Each row is a point on a landscape with many valleys, with its height.
A ball rolls from a point to the lowest of its 6 nearest points, and stops where none of them is lower. Distance is the straight distance between rows; heights are no part of it.
<242>: [ 84 158 149 152 141 115  84 146 134 128 114 134 185]  height 360
<524>: [122 123 122 144 154 161 194 187 169  96 165  99 137]  height 36
<247>: [ 91 154 125 116 110 118  25  89  88 156  74 174 168]  height 600
<196>: [ 78 140 145 123 180 148 112 203 153  91 146 116 181]  height 180
<555>: [171 100 111  91 116 101 169  95 120 133 125 118  55]  height 378
<12>: [146 144 139 127 143 137 235 150 168  97 157  97  97]  height 164
<333>: [156 130 154 119 128 126 199 109 139 120 144 110  74]  height 141
<453>: [ 83 147 146 141 164 125  95 173 142 114 134 116 190]  height 219
<113>: [166 108 122  95 120 103 178 105 127 129 139 117  52]  height 334
<161>: [149 134 143 140 134 138 205 130 148 111 154 103 103]  height 67
<500>: [124 138 140 162 139 144 162 172 148 114 144 119 144]  height 135
<452>: [ 65 121 162 108 198 174 124 205 164  72 156 126 176]  height 195
<4>: [157 102  76 112  85 110  71  89  83 160  99 146 128]  height 609
<324>: [ 85 121 143 126 179 167 141 217 164  87 164 122 162]  height 136
<60>: [133 118 130 140 106 131  98 102 107 148 110 151 124]  height 444
<479>: [161 110  64 107  93 108  70  82  83 165  93 152 134]  height 622
<458>: [165 107  77  86 108 102 126  75 105 139 111 128  92]  height 547
<419>: [101 149 140 135 112 118  52 106 106 146  94 160 152]  height 583
<421>: [110 137 136 152 144 134 140 185 157 112 145 120 164]  height 149
<299>: [ 92 147 138 134 117 117  40  96  98 153  79 167 157]  height 602
<262>: [ 87 142 142 136 159 130 118 184 147 114 140 116 173]  height 184
<203>: [163 109 113  96 120 111 148  80 113 134 125 126  72]  height 454
<348>: [138 120 138 150 110 136 135 115 127 133 134 131 115]  height 335
<424>: [107 114 133 135 172 172 161 216 170  85 168 114 145]  height 97
<274>: [136 119  87 101  92 115  47 102  81 170  91 165 137]  height 598
<553>: [ 93 151 152 154 140 113  96 157 138 135 123 134 168]  height 293
<430>: [155 137 153 118 137 132 241 147 162 112 154  96  67]  height 183
<580>: [152 114 123 108 116 125 145  84 115 130 130 125  93]  height 493
<425>: [177 115  49  84  92  85 113  70  93 159  98 125 112]  height 582
<256>: [158 130 149 120 127 122 210 121 140 122 145 112  72]  height 61
<254>: [157 119 139 116 121 120 176  99 125 132 145 117  71]  height 295
<508>: [131 131 149 158 117 134 129 132 131 134 129 132 131]  height 46
<544>: [126 136 127 150 145 154 187 171 165 101 161 107 141]  height 73
<57>: [ 77 159 150 144 160 114  79 150 140 117 132 118 199]  height 298
<51>: [160 108 119 100 120 114 167  88 122 133 134 119  67]  height 407
<96>: [153 121 140 134 117 134 165  99 131 128 138 115  97]  height 3
<420>: [116 131 118 123 102 119  53  96 100 158  89 161 135]  height 563
<385>: [134 133 147 160 118 141 151 143 142 126 136 118 133]  height 255
<371>: [155 120 135 120 117 121 159  89 120 130 135 116  81]  height 390
<41>: [ 74 136 149 108 197 162 107 191 151  87 155 113 190]  height 194
<530>: [131 115 122 134 103 132  74 106  96 153 103 159 128]  height 510
<276>: [139 135 129 140 147 156 219 162 173  93 165  95 123]  height 96
<532>: [120 141 144 161 132 136 135 161 147 127 138 128 145]  height 204
<343>: [173 115  52  94  85  90  93  68  83 159  98 135 124]  height 601
<501>: [137 130 142 155 119 137 159 123 139 125 141 111 125]  height 340
<526>: [113 132 151 152 116 123  78 121 115 148 104 148 136]  height 502
<63>: [146 102  97 115 103 126  93  83  97 145 113 144 111]  height 554
<151>: [133 124 137 153 113 129 111 110 117 146 122 142 124]  height 328
<71>: [ 82 157 154 154 137 109  66 125 125 134 108 138 178]  height 460
<576>: [135 114  99 117  94 129  64  93  91 160  98 161 131]  height 560

Where does a ball stop that starts at each point below?
<419>: <524>
<12>: <96>
<203>: <96>
<453>: <524>
<452>: <524>
<51>: <96>
<63>: <508>
